Each row is a point on a landscape with many valleys, with its height.
A ball rolls from a point to the lowest of its 2 nearest points, and stops where none of them is lower. Distance is the straight distance between rows; heights are no part of it.
j777: [  6   0   9  15   6   1  -4  -5   3   5 -12  -5  12  -5  -4   4  -5  13
  -1   2   6  -8]  (h 588)
j968: [ 11   0   1  13  12 -14   6  -5  19  12  -8   6  15  20  -7   9  -4 -18
  -8 -14 -10 -12]  (h 827)
j513: [ -9   3  -6 -18 -14  13  13  11 -19 -17  20 -10 -15 -15   0  -9   8  10
  38  11  20  22]  (h 582)
j508: [ -3   7  17  27   5  -1 -10 -32  18   0  -1   7  -4 -19  -8  16 -11 -22
   5  18  -6  -5]  (h 320)
j902: [  1  -5  11 -20 -17  21  18   0 -11 -18  17  -3  -5  -8   9  -4  19   3
  25   9  21   4]  (h 560)
j427: [  7   4  22  27  -6   0  -5 -26  -7   1 -17 -16  -1 -27  -3   7 -11  -1
 -11  10   0 -17]  (h 172)
j670: [ 5 -2 17 17 18  2  0 -7  3  0  3 19  8 10  0  7  5 13  2  9 11 -6]  (h 561)
j699: [-12  -6   0   7   3  11  -2  13   3  -2 -10  -3  23   2  -7  -2  13  14
   4   1   7   8]  (h 613)
j756: [ -4 -20   7  -7   0  13  -7  15  15  -4  -5  -6  18   5  -3   4   5  14
  -4 -25   7   7]  (h 634)
j276: [-13 -16  24  25  -5  20   4  -5   5 -15 -15  -7   9   3  -8   4  12 -13
  24  18  17  14]  (h 455)
j272: [  0  -5 -13  14   4  -9  -5  21   9   5 -22 -22  20  -8   7   7   6   1
   2  -9   7 -13]  (h 425)
j240: [ 26   3 -15  -5   3 -11 -11  -3  12  12   9   1  10   9   0   5 -14 -14
 -14  14 -24 -12]  (h 555)
j327: [-17  29   4  11  -4 -12  13   9 -26   3  18   6 -13  -4   6 -14   1   1
  24  24   6  20]  (h 662)
j703: [-21  20   3   6   6  -3  -4   9 -29   6  14  11  -7  -5  -2 -18  -8  19
   8  27   0  18]  (h 676)
j158: [ 16 -11  -1  -1 -10  10  -1  -5  -6  -5 -27 -24  11 -13  -1  -4  -2  20
  -9 -22  15 -15]  (h 276)
j42: [-24 -15 -11   0   1   6   5  22  -7  -8 -10   2  18  16  -2 -10  17   9
  13  -3  19  17]  (h 635)
j731: [  2  -9   3 -12   4   4   5 -10 -20  -5 -16 -21   0 -12 -25 -10 -20  17
 -16 -18   1  -6]  (h 559)
j457: [  1 -11  -9 -36   6  21  10   4   2 -13  26   7 -19  -3  -7  -4  -3  -2
  14  -9  -1   6]  (h 401)
j488: [ -9  -1   8  -7 -19   8  22  10  -1 -13   8   0  -1  -3  30  -2  32 -10
  22   2  31  -6]  (h 523)
j961: [ -8   0 -19 -28   5  18  -3  16  -6   0   9  19  -6  12   0  -9   3  22
   2  -5  -6   4]  (h 698)
j345: [  8  -7   0 -25  -4  -2  -2  -5  10   7  -5  -7  -4   7 -14  -1  -9   6
 -26 -26 -21   6]  (h 667)
j693: [ 10   0  24  23  11   2  -9 -27  24   1  -8  21   2   3   5  21   2   4
  -2   2   2  -5]  (h 529)
j225: [-18   1 -25 -35  -3   7  26  17 -20 -11   8  -1 -23  10   0 -19  10  -2
  14   0   7   3]  (h 737)
j372: [-22 -17   4  18   4  -1  -9  14  26  -2 -10  16  18   5  19   5  24 -10
   1 -16   8  -1]  (h 365)
j476: [  3   3   2 -18  18  -1   8  10 -22   3  19  21 -11  14  -8 -19 -10  11
   2  11  -7   1]  (h 632)
j39: [ 22  22  -3   4 -27 -12  -6 -10   8  11  -8 -10  -6  -7  17  15   1  -1
 -29 -26 -13 -13]  (h 434)
j176: [ 23  23   3   0 -14 -12  -5  -3 -14  12  -8  -4  -7  -6   9  -5 -15   6
 -25 -14 -13 -20]  (h 488)
j154: [  3  10   9  13   0   2 -13 -25  28   3  11  30  -6   4  14  23   0  -8
  -6   2  -7   2]  (h 492)
j517: [ 16  -4  10 -20   5   5  19  -2  -9  -3  26  22 -10  15   3  -7   8   7
   0   6   9  -4]  (h 655)
j487: [  7  11  20   5 -14  -9   3 -23 -33   3 -14 -10  -6 -23  -1 -20 -11  15
 -26 -24   3 -17]  (h 159)
j611: [ 11  14 -11  -6  -1 -10 -15   9  -6   9   5  -7   1  -6  -3  -3 -20  -7
  -6  20 -28 -11]  (h 504)
j935: [-19 -28  14  14  -5  13  -6  17  13 -13 -11  12  19  13  15  -5  25  -6
  13  -9  20   7]  (h 426)
j583: [ 20 -13  -7 -22 -11   0 -20  -9  25   2  20   8  -8  11   9  18   0   2
 -17  -8 -18  19]  (h 402)
j758: [ 19   2   2  -5   4 -12   5  -8  -7  10 -11 -13   5  -3  -9  -5 -14  12
 -23 -15  -7 -19]  (h 527)
j807: [  4  14 -16  29   6  -9  -7   5  14  10 -21 -13   9  -6   5  17  -3  -2
   9   1   0 -23]  (h 505)
j387: [ -5 -21  10  -2  -9  12   6  16   8 -17   9  18   7   4  25  -1  33 -10
  15  -9  27   0]  (h 477)
j734: [ 20  -1  -3  10  -2 -20   3  -1  17  13 -13 -15  13   7   3  16  -4 -19
 -17 -31  -4 -16]  (h 857)
j619: [  3   8 -20  -8  -6   0 -11  19   6  10  -4 -16   8 -11  -4   2 -10   7
  -3  -4 -15  -6]  (h 452)
j853: [ 20  -4 -13  -2  -6  -3  -9  13   5   4 -19 -20  11 -16  10   3   2  11
 -10 -29   8 -18]  (h 344)
j316: [-10  -1  -6 -24   3  14   1   9  -5  -2  20  -6  -6  -7 -19  -5  -7  -1
   3   6 -10  16]  (h 350)
j217: [ -8  33   0   6  -8  -4  14  15 -10   3  21   9 -10   4  16  -2   9 -17
  29  20   2   5]  (h 640)
j356: [-17  -7  -6  -8  12   2  -5   0 -26  -9   4 -11 -12 -16 -25 -20 -15  16
  16  22  -1  23]  (h 338)
j687: [ 17 -12 -26 -24   0  -3 -13  12  17   6  14   6   3  16  11   7   5  -7
 -14  -5 -19   3]  (h 319)
j917: [-16  -3   3   4  -2   9   2  -1 -21 -15   1 -13   0  -9 -14 -12   7  12
  22  26  11  30]  (h 370)
j664: [-13  12  23  30  18  -5   5   0 -10  -2  15  12 -11  -3  -4   2  -3  -8
  33  17  15  12]  (h 530)
j990: [ 17  -3   9  -2   0   0 -13 -12  18   5  23  16   2   2   8  14  -1   4
 -10  -1 -12  11]  (h 449)
j658: [ -7 -18  -3 -15  11  11  -2  -8 -11 -11   2 -17  -8 -18 -30  -4 -13   9
   6  13  -5   9]  (h 301)
j869: [ -6  15 -10  20  13  -7   7  -2  16   1   5  19  -5   9  -2  11   3 -31
  20  22   0  -8]  (h 630)
j912: [ 17   6  10   5 -14   5  -2 -12 -35  -6 -21 -14   3 -20  -4 -15 -10  24
 -14 -20  21 -14]  (h 213)
j81: [ 12  -1  -6   5 -16  -5 -13  -7  26   6 -14  -5   5  -3  26  21  12   7
 -27 -22  -9  -2]  (h 359)
j548: [-11  -5 -16  -9  -4   0   4  22   9   0  16  17   6  10  18  -2  25 -18
   0  -7   0  -1]  (h 699)
j259: [ -6   8  26  17  -2 -12  -5 -24 -26  11 -14 -12  -2 -24  -2 -15 -16   5
 -21   1   6 -13]  (h 86)
j439: [ 25  19   6  22  -4 -23  -4 -17  17  12 -15   3  -7  13   8  14 -29 -19
 -14 -23  -8 -22]  (h 772)
j179: [ -7 -23  -4 -24  -4  15  -4   2   7  -3 -14 -13   4  -2 -11  -2  -6  16
 -14 -31  -4   6]  (h 651)
j353: [ 22  -5   8  -8  -8 -14  -1 -25  11   9   3  -4  -5   9  -5  10  -5  -1
 -33 -10 -20   5]  (h 688)
j197: [ 28  21  18  10 -13 -33 -11 -21  -1  14  -3   7 -23   8  17   8 -32 -10
 -25 -15 -15 -14]  (h 741)
j247: [ -9 -11 -10 -20  14   6  11  -7 -12  -1 -12  -6  -1   6 -29 -12 -16  18
 -18  -9  -6   3]  (h 576)
j660: [-10 -19  -4   3  -9  18   6   9  -5 -16  -1 -16   6  -2  -1  -5  24  -2
  25  20  20  17]  (h 413)
j822: [ -6   7   9  -2  10  -8  -2  -3 -14   9   6   7   1   3 -12 -14  -8   5
 -13  15 -13   2]  (h 611)
j802: [-11  -6  21  33  -2  12  -4 -19   0 -11 -22  -9   4  -8  -8   7   2   3
  12  28  11   4]  (h 419)
j102: [ 12  11  -6  14  10  -9  -4  -3   8   9  16  14   3  10   0   9 -12 -25
   5  23 -18  -6]  (h 612)
j805: [  7  -4 -11 -17   6   7   2  13   2   1  17  18  -1  11  13  -2  18   7
   1  -1   2   0]  (h 680)
j845: [ 25  10  12   2 -15 -29 -11 -25   6  11   1   3 -13  26   6  14 -22 -12
 -34  -2 -32  -1]  (h 715)
j591: [-16   6  17  27   6   9  -7 -20   6  -7  -8  15 -12 -13  -3   6   5  -7
  18  28   2  -1]  (h 377)
j194: [ -7  -6 -13 -13  12   2  -4  10  -8   0  -6 -28  -5 -15 -27  -2 -30  12
   9  -5  -7   6]  (h 246)
j89: [ -1 -14 -30 -23   3   9 -10  17  13   2   2  -5   3  -3   3  -1   6   3
  -9   0 -13   0]  (h 394)
j314: [-22   8 -10  20   6  -3  14   3   6  -4  -2   2  -5   7   1   5  24 -30
  22  17   5   7]  (h 558)
j443: [-18  -2   8  -8  12   2   5  -5 -20  -4  -6   2   6   8 -23 -17  -8  22
 -10   4   5  10]  (h 592)
j861: [ 18 -12 -13 -26  -7  12  -1   0  13  -8  39   9  -6  -3   5   7   5 -17
   9  -4   1   5]  (h 463)
j860: [-12   3  22  28   4   7  11   1   0 -12   2   1   2   3  -5   3   9 -14
  37  12  17  25]  (h 494)
j362: [-21  -1 -21 -11   7  -5  -1  24  -4   5 -16  -3  13  14  -7 -13  -2  20
  -8  -9  -2   4]  (h 685)
j695: [ -6  -6 -13 -36  -9   1  30  10 -13 -11  15 -13 -16  -2   5  -9  17 -15
  18   2  17  -8]  (h 766)
j37: [  9  10  21  26   5 -15 -11 -36   5   9  -4  -3 -11 -24   3   9 -21 -14
 -13   9  -3 -19]  (h 250)
j941: [ -8 -12  -1  12  -7   2 -15  -1  27   3 -17   6  17   4  21  15  20   6
 -16 -23   3  -3]  (h 290)
j448: [-19 -14  -7  15   3   8   7   5   4 -12  -6  -2   8   7   5   1  37 -16
  12  17  12   4]  (h 483)
j325: [-25  -3 -29 -29  12  15  13  11 -14 -11  -2  10 -16  14 -13 -18  -5  11
   5  -3  -2  10]  (h 713)
j811: [  2  17 -10 -20  -4   1  14  17 -16  -4  29   1 -14  -3   6  -6   8  -2
  26  17   4   8]  (h 609)
j986: [ 13  23  -7  20  -2 -15  -6   0   1  15 -14  -9   2  -7   5   7 -16 -11
  -7  16 -18 -23]  (h 557)
j943: [-27  -9 -16 -14   4   0   2  31   1   0   2   7   7  14   2 -13  15  -1
   2 -10   2  16]  (h 660)
j965: [ 13  13  14  15  15 -26   0  -7  11  22  -3  12   4  17  -3   5 -27 -14
 -12  -8 -15 -11]  (h 802)

Where does a ball stop that starts at each point below?
j965 => j699
j327 => j941
j807 => j259
j860 => j259
j869 => j194
j703 => j941
j664 => j259
j517 => j941
j777 => j687

Call two points neighbours if one is among the 2 nearest of the other. Go from one point of each pair to the other, from neighbour to neighbour, staying as low as possible. Name the highest point that can't be avoided.
j687 and j259 => j986
j699 and j941 => j869
j941 and j194 => j731
